A landscape with many valleys, sampled at points; each row gives a point and its height.
A ball rolls from a point to the lowest of its 2 nearest points, and stops where none of them is lower. Distance is the straight distance between rows; heights are no part of it.
Met: [ 12  -3 -21  -5  -5  -7  -4  -9  40  -1   3  -4  -3  -2  16 -12  -7  17
 -17  -5   1]  h=304
galer: [ 10 -31   4  12   2 -16   0   0  23  19  27 -10  -1   6  20  -1  -2  18
 -28 -26 -22]  h=163
tul: [  7   6   8 -23 -28   9  -1   6  20  12  56  -3 -29   7   6 -20 -10 -23
 -23  -8 -13]  h=858
Mef: [-12 -16  -1  19   1  22   0  -9 -23  -2 -16  15  14  19 -14 -18 -18 -15
  10   4 -17]  h=284
leso: [  4  20  -4 -10   6   8  -3 -12  16  -7 -26  -7  17   1   8 -10   1  28
  16  24   9]  h=556
Dev: [ -9   0  29  14 -12  -6   0  -1 -21  20  24  -5  -1  19  -6  21 -11  15
  17 -10  13]  h=535
sopa: [ -1  20  -7 -19 -16  -2 -13 -12  24  -6  18   4  -5  17   5 -43 -15  -2
  26   4   3]  h=117
Lizi: [ 17 -15  -9  19  -9  17   0 -26   0   7 -18  17  23   7 -11  23 -22  -7
  -7   7  11]  h=188
Vul: [ 30 -11   2 -15 -27   7 -38  24   7  31  47   2 -32  15  27 -19 -19  -3
 -14 -36 -20]  h=824
Dopa: [-19  -4  22 -16  11  -6  11  10 -22 -22   0  25  23  22  -6  36  15  -4
   4 -13  23]  h=326
goted: [  9  11  21  -4  -9 -35   5  -3  -2 -12  28   8   8  19 -11  22   6  -8
   6 -12  11]  h=178
dip: [-19   1  11  -7   1  14  -4  -4 -11  30   0  -1   8   2   6   0 -27  29
   5  14  24]  h=611
muma: [ 20   9 -19   3 -24  -3  -2  -6  31 -11  12  -8 -28 -20   2 -10  13  -8
  12  -9  -2]  h=600
vubeb: [-29 -17  -1  -3   7  -6  16   2   2 -17  19  12  -4  19  -4  10   8  14
  -5 -15   1]  h=242
bisi: [ 25   1  10   2  -2 -31  -1  -9  -8  -4  14  16  25   7 -12  32  -1 -23
   2 -12  27]  h=114
nika: [ -2   3 -30   0   3  16   4   5  -8 -31 -25   5 -21 -10 -25  36   9   0
 -21  30   1]  h=841
sona: [  4   1   4  -4  13  -6   3   7 -23 -30 -42  12  34   9  -9  22  28 -12
  13 -17  14]  h=237
det: [ -1   3 -15 -11   4  10  11  -5  30  -9  -3   0   1  -1  18  -8  -5  23
 -20  21 -11]  h=389
pum: [  8  10  10 -17  16 -18  -4  -1 -16 -21 -13  17  36  10  -9  19  15 -17
  26  -1  24]  h=288
fizop: [ -1   9  -1  -8   5   4  20  -8  -1 -19 -26  13  23   0  -5  44  12  -7
  -7   9  10]  h=180
zomuz: [ -5 -10 -13   6 -19  -5 -36   9  10  11  16  -8 -18  18  39 -36 -22  26
  -3 -29 -19]  h=700
Kala: [ 10  14   6   3  14 -17  -6   4 -14 -10 -19  -2  19 -12  -8  10  15  -9
  28  -4  22]  h=336
Febu: [-30   4 -22  -3   2   0  -1  11  -8 -19   4  11 -17  -2 -16 -17   4   3
  24  -1   1]  h=282
beza: [ -4   2  -8   4  23   3  11   9  -7 -31 -44   0  24   4  -6   7  25  -2
   9   6  -8]  h=175
sen: [ -6  12  33 -16  10   3   1  -9  -7  27  17   0  21  15   4  11 -23  23
   0   7  22]  h=585
basi: [ 11  13 -10  14 -14  21 -10   9 -11  18 -21 -31 -25 -23  24 -24  -4  13
   0  10 -12]  h=720
tor: [-28  17  20 -14  -2  -1  20  -9   7 -24  16  24 -19 -16 -11  36  20 -15
  -3  19  10]  h=442
Murem: [ 21 -13   1  10   6 -19   8  -5 -11  -5  -6  10  15 -10 -22  27  10 -27
  -2 -22  19]  h=60
mipev: [-14  -7  -3   6  -8  19  -7 -12  -8  -3   6  16   8  22  -2 -42 -23 -13
   6  19 -28]  h=347
vodi: [  1   8  18  -2   3 -24  -8   5 -23  28  30  -8 -11  26  -9  -2 -14   6
  20  -9  16]  h=511
sumet: [-26  -9  -1  23   4   3  14   9  -2 -17   2   2 -18   4  -2  15  22  33
   0  -8 -11]  h=215
nafe: [  3   3  12   5  -9  -2  -5  -2  -2  15  15 -14 -12  -3  -3 -13  -1  -4
   7  -5  -6]  h=371
vuni: [-10   7  20 -28  18   0  16  -2   2  -7 -10  14  36  -6   1  46  11   4
 -21  16  16]  h=253
fegef: [-24   5 -14  12  -6  10   0   8 -21 -21 -23   4 -32   1 -21  37  11   9
  -4  10  10]  h=825
Tas: [-18   1 -10 -26  41 -14  11  11  -3 -15 -14   0  17 -18 -13  -2  23 -13
   9   9  20]  h=262
tobu: [ 10 -17 -24   5   3   5  -3 -17   4   8 -20   5   8  -7  -3  -5 -20 -12
  -7   5  11]  h=110
bina: [ 12 -27   6  25   6  14  -1 -11  -7  21 -16   6  31   7 -11  10 -11   0
 -11  -4  -2]  h=241
garo: [  1   9 -20   3 -30  28 -10  -9  16  -8  -3   3  -7   5  26 -33 -16   0
 -13  17 -24]  h=525
bepin: [ 20  15  -4  27 -13  12   8  -1   6   7 -23 -25 -16 -27  14   3   7   5
  -8  12 -16]  h=652
Kam: [ -2  12 -12   7  -6  28   2  -5 -16 -12 -33  11   0  -5 -17  -1  -6 -14
  11  31  -1]  h=755
laf: [-24   7   6  15 -14   2   7  -5  -7 -23  -4  23 -25   5 -15  46   9   4
  10  -1   6]  h=814
pipat: [ 11 -28 -16  38  10   2   4   2 -10   1 -26  -9  15   1  -1  14  12  11
 -12 -12 -18]  h=161
voro: [-28  17  30 -34   7  -3  10  12  -2 -19  -3  24  33  12   4  45  13   5
   3  10  17]  h=337
fadul: [ -3 -20  11   1   5  -2  -7   8  -9  33  19 -15  -7  -7   3 -26  -5  -4
 -17  -3 -15]  h=423
toman: [ 14 -22 -20  19 -20  -6 -28   6  21  11  12  -7 -21   2  36 -22  -1  32
 -16 -32 -31]  h=684
Tolu: [ 15  15   3 -33  12 -16  -1  -5  10   9  13 -14   7   1   0 -24  -6 -20
  10  11  17]  h=298
situ: [-28   2  12  24  -6   0  17   8 -18 -26  -3  14 -16   6 -22  20  19  -7
  14 -11 -10]  h=805
lilar: [ -5  13 -26 -12 -17   4 -14 -21  32 -26   2  18   0  20   5 -22 -14  12
  19  13   5]  h=263
pobed: [ 20 -14  -3   3 -20  -9 -26  12   6  23  32 -10 -32   0  17 -17   0  -2
  -1 -42 -25]  h=809
zodis: [ 22   4  -8  -9   9   0   8  -4  25   9  -7 -17  -4 -36  15 -17  15 -11
 -21   7 -11]  h=513
Kan: [ 12  26  15   4   9  -6  -9   5  -6  -9 -19 -16   8 -19   1 -18  14  -3
  32  11   4]  h=405
kelet: [-27 -19 -14   7  -3   9   2  -2  10   8  11   5  -4  11  11  -4 -16  37
 -14   1 -13]  h=155
bul: [ 12  -5   8  -1 -12   7 -15  18  11   5  28 -13  -8   6  18 -42  -3  -9
 -10 -19 -35]  h=753
Goge: [ -3 -27  -3  -3   9   0   1  -2  10  16  20   0   9  12   8  -2 -13  15
 -21 -11  -1]  h=113
ven: [-11 -19  23   8  19   1  17  11 -16  24   9 -15   2 -12   1  -3  10  -2
 -18  -1 -17]  h=452
Tasik: [  4   6 -10  10 -21  25 -22  -4 -10  26 -16 -14 -16 -19  20 -16 -25  13
   7  10  12]  h=716
Pimo: [ 16  24  21 -31   2 -14   8   8  -4   9  31 -10 -11  13  -2 -24  -5 -36
  11  12   1]  h=397
figi: [-18   9 -13 -14  -2 -10 -12   2   0  -5  11   9  -8  12 -13 -42  -9 -11
  28   9   5]  h=230
Duso: [  9  12 -11  -6 -28  14  11 -15  32  -4   7   0 -27 -19   3   1   1  -5
 -12   7  -7]  h=543
mepud: [ -3  19  17 -17 -14  -1   9 -14  -8 -14  -1  23  18 -10  -9  54   7 -16
  -3  13  22]  h=101
keva: [ 22  34  16  11  -3  12  12   0  13  -4 -18 -19 -12 -35   6  -5  15 -16
  -2  10 -16]  h=570
Til: [ 17   6  15  23 -23 -36  -6  -3   1   1  33   2  -8  26 -13  13  -2  -7
  25 -24  12]  h=238
sodab: [  6  -2  15  -6  -7   7   9 -17 -12   5  -2  23  30  -5 -13  40 -14 -18
  -7   4  33]  h=165
tamiv: [-31   1   3 -21  12  -4   8   6  -1 -22   1  13   8  17  -6  23  10  21
   1  -8  23]  h=281
rem: [  2 -22   5  27  17   0  -1   2 -20   1 -19   3  25  20 -14 -19  -3 -10
  15 -13 -13]  h=246
Gur: [  5  31  10 -18  11  -4 -10   0  10  -9 -15  -9  12  -1   8 -26   0  16
  38   8  13]  h=483
lofi: [ 15  20  12  -2  13  -7   9  -5   9 -12 -11 -16   1 -31  -1 -12  24 -21
  10  12   4]  h=481
Tezi: [ -4   1 -33   5  13  -5  11  13  -7 -15 -15 -15 -33 -31  -7 -11  22   2
  -6  11  -5]  h=339
Ramad: [ 31 -19 -13  14   7 -10 -26  -1   5  34 -16 -15   4 -21  18 -24  -6   9
  -4 -16  -8]  h=634
Geke: [ 23  -6  11  11 -22 -15 -20  -1   2  11  26  -7 -14  20  -8  -8 -16 -11
  10 -23  -3]  h=299
Muru: [ -7   4 -10  -4  -8  16  12 -21  20  -8  -2   6   2  -8  -5  13  -3   5
 -13  19  -2]  h=465
reban: [-17  15   2 -11 -11  17  22 -11  15 -11  11  20 -10  -7 -14  34   1  -1
  -7  27   5]  h=482
bav: [  2 -36   0   0  14   5  -7 -11  -8  27  -9  17  30  18 -14   6 -35  -7
 -26 -13   6]  h=272
Dofen: [ 19   1  16 -19 -21   5  -9  27   7  29  51 -11 -29  12  19 -17  -7 -12
 -17 -22 -12]  h=840
govub: [ -8  -2  30  -7   8 -12   6  -2 -11  10  16   6  18  25   0  26  -3  19
  -2  -8  15]  h=559
vofef: [ -5   0 -10 -17  12  -6   4 -10   3   2  -3   8  10  -3  -9 -12 -12 -10
   2  10  18]  h=193
Bova: [  4 -14  -4  22  13  10  16   2  -9 -22 -32   2  19   3 -10  27  22   2
  -8   3 -18]  h=109
Ful: [ -1  -4  31  -1  11 -26   5  22 -25  27  36 -18 -15  28  -5 -10  -1  -2
   5  -6  -9]  h=487
rekod: [ -1   7   9  -8 -11  25 -12  -9  -2  42  -5 -10   4  -5  21 -23 -34  21
  -3  11   3]  h=658
gusid: [-23 -13 -17  26  -7  15   6   1  -2  -4  -1   0 -17  11   9  22   0  44
 -24  -1 -16]  h=187
pemal: [-16  26  16 -24   8  -8   9   1   7 -30  -1  12   4 -19  -3  26  24 -10
  13  28  12]  h=387
fezir: [ 16  -7  -7   1  12  -2  -9  12   5  25  -8 -23  -6 -31  24 -26   8  -1
 -18  -5 -17]  h=589
kuni: [-22   5 -21   4 -18  29   3  -7  -8 -14   0   8  -7   9  11 -31 -13  -2
  -4  28 -26]  h=420
Fudi: [  7   8 -28  -7   8  -4  10   7  16 -11 -15 -17 -16 -39   3   0  15  -8
 -23  17   1]  h=409
nama: [-24  11   4   9  -2  23   7   0 -23 -18 -28  12   3   7 -13  13   5  12
  15  19  -2]  h=782
pipop: [-31   1  20   5  10  13  14  10 -35  -8 -11   9   1   7 -15  10  12  -9
  18  -4   6]  h=796
Sot: [ -4 -11 -16 -11  39 -17  15   8   2  -9 -17 -10  11 -15  -8 -18  17  -2
  -3  -6   2]  h=222
remav: [ 11 -18  -4  -1  31 -24  -1  10   2  14  -1 -19  10 -24   1 -11  13 -16
  -2 -10  -1]  h=167
teti: [ 23 -15 -13  27 -12  -6 -26  -1  17  20  -6 -17  -5  -6  21  -9  -5  21
   3 -26 -16]  h=662
Medav: [ 14 -26  -2  30  11 -17  -7   3  -2   6  -7  -4  12   5  -4 -12   2   8
   3 -16  -5]  h=207
Gunu: [ 10  -7  13  -5  -1   8   3 -14 -16  32  10   9  15   4 -15  25 -25 -16
 -17  -2  32]  h=208
gabem: [ 14 -19  11 -11  11  -5  -5  -8 -22  25   2  18  29  31 -15  23 -38 -19
 -12 -14  28]  h=245
topev: [  2  25 -27  -3 -32  18  -6 -17  31 -30   3   5 -14  11  13 -19  -5  14
   1  13 -17]  h=388
Dida: [ 24 -11   2  11 -14   7 -10   7  15  14  22 -11 -18 -16  10 -19   4 -15
 -12 -22 -30]  h=786
ket: [-29  17  -2 -36  22   0   5  10 -10 -25 -20  12  10 -11 -17  19  21 -15
  21  20  19]  h=317
logig: [ -1 -21  -1  -1  22 -20  14   8 -14   6   2  -3  10 -20 -16  16  10 -21
  -8  -9  15]  h=105
tuvus: [-18 -15  27   5  25 -11  11  22 -30  16  18 -14  -1   8  -6 -16   6  -8
   2  -3 -13]  h=469
Pamoz: [  8  19 -27  17 -20  13  -7  -7  -6 -15 -25 -13 -19 -12  -8   4  -5   1
   9  26   1]  h=710
Renu: [ -3  -4  -1   1  -2   5 -12   8  16   9  14 -13  -5  12  26 -42  -9  20
   2 -13 -18]  h=722
ziguz: [ 26 -21  -4   3   2 -25 -10 -11  38  16   9 -11   8  -5  17  -3  -8  12
 -16 -22  -1]  h=223
Bimol: [ 15  24 -22  10 -17   1  -4  -3  18 -23 -17 -10 -31 -18   3 -12  15  -4
   7   9  -8]  h=651
sufev: [-33   3 -21  -5  18   3  14  17 -16 -23 -14  -4 -23 -12 -14  -4  20   3
   4   9  -1]  h=308

Where does a ball stop that starts at each point below?
tul -> sopa
laf -> Goge
kuni -> Bova
Dofen -> sopa
rekod -> Murem
nika -> Goge
Dopa -> Goge
fezir -> sopa
tuvus -> Murem

Call two points neighbours if one is among the 2 nearest of the other. Go from one point of each pair to the other, from neighbour to neighbour, staying as low as possible. Name the highest point that can't be avoided.
tobu and Goge -> voro
sopa and tobu -> leso
Murem and mepud -> Pimo
Bova and sopa -> garo
mepud and tobu -> bav
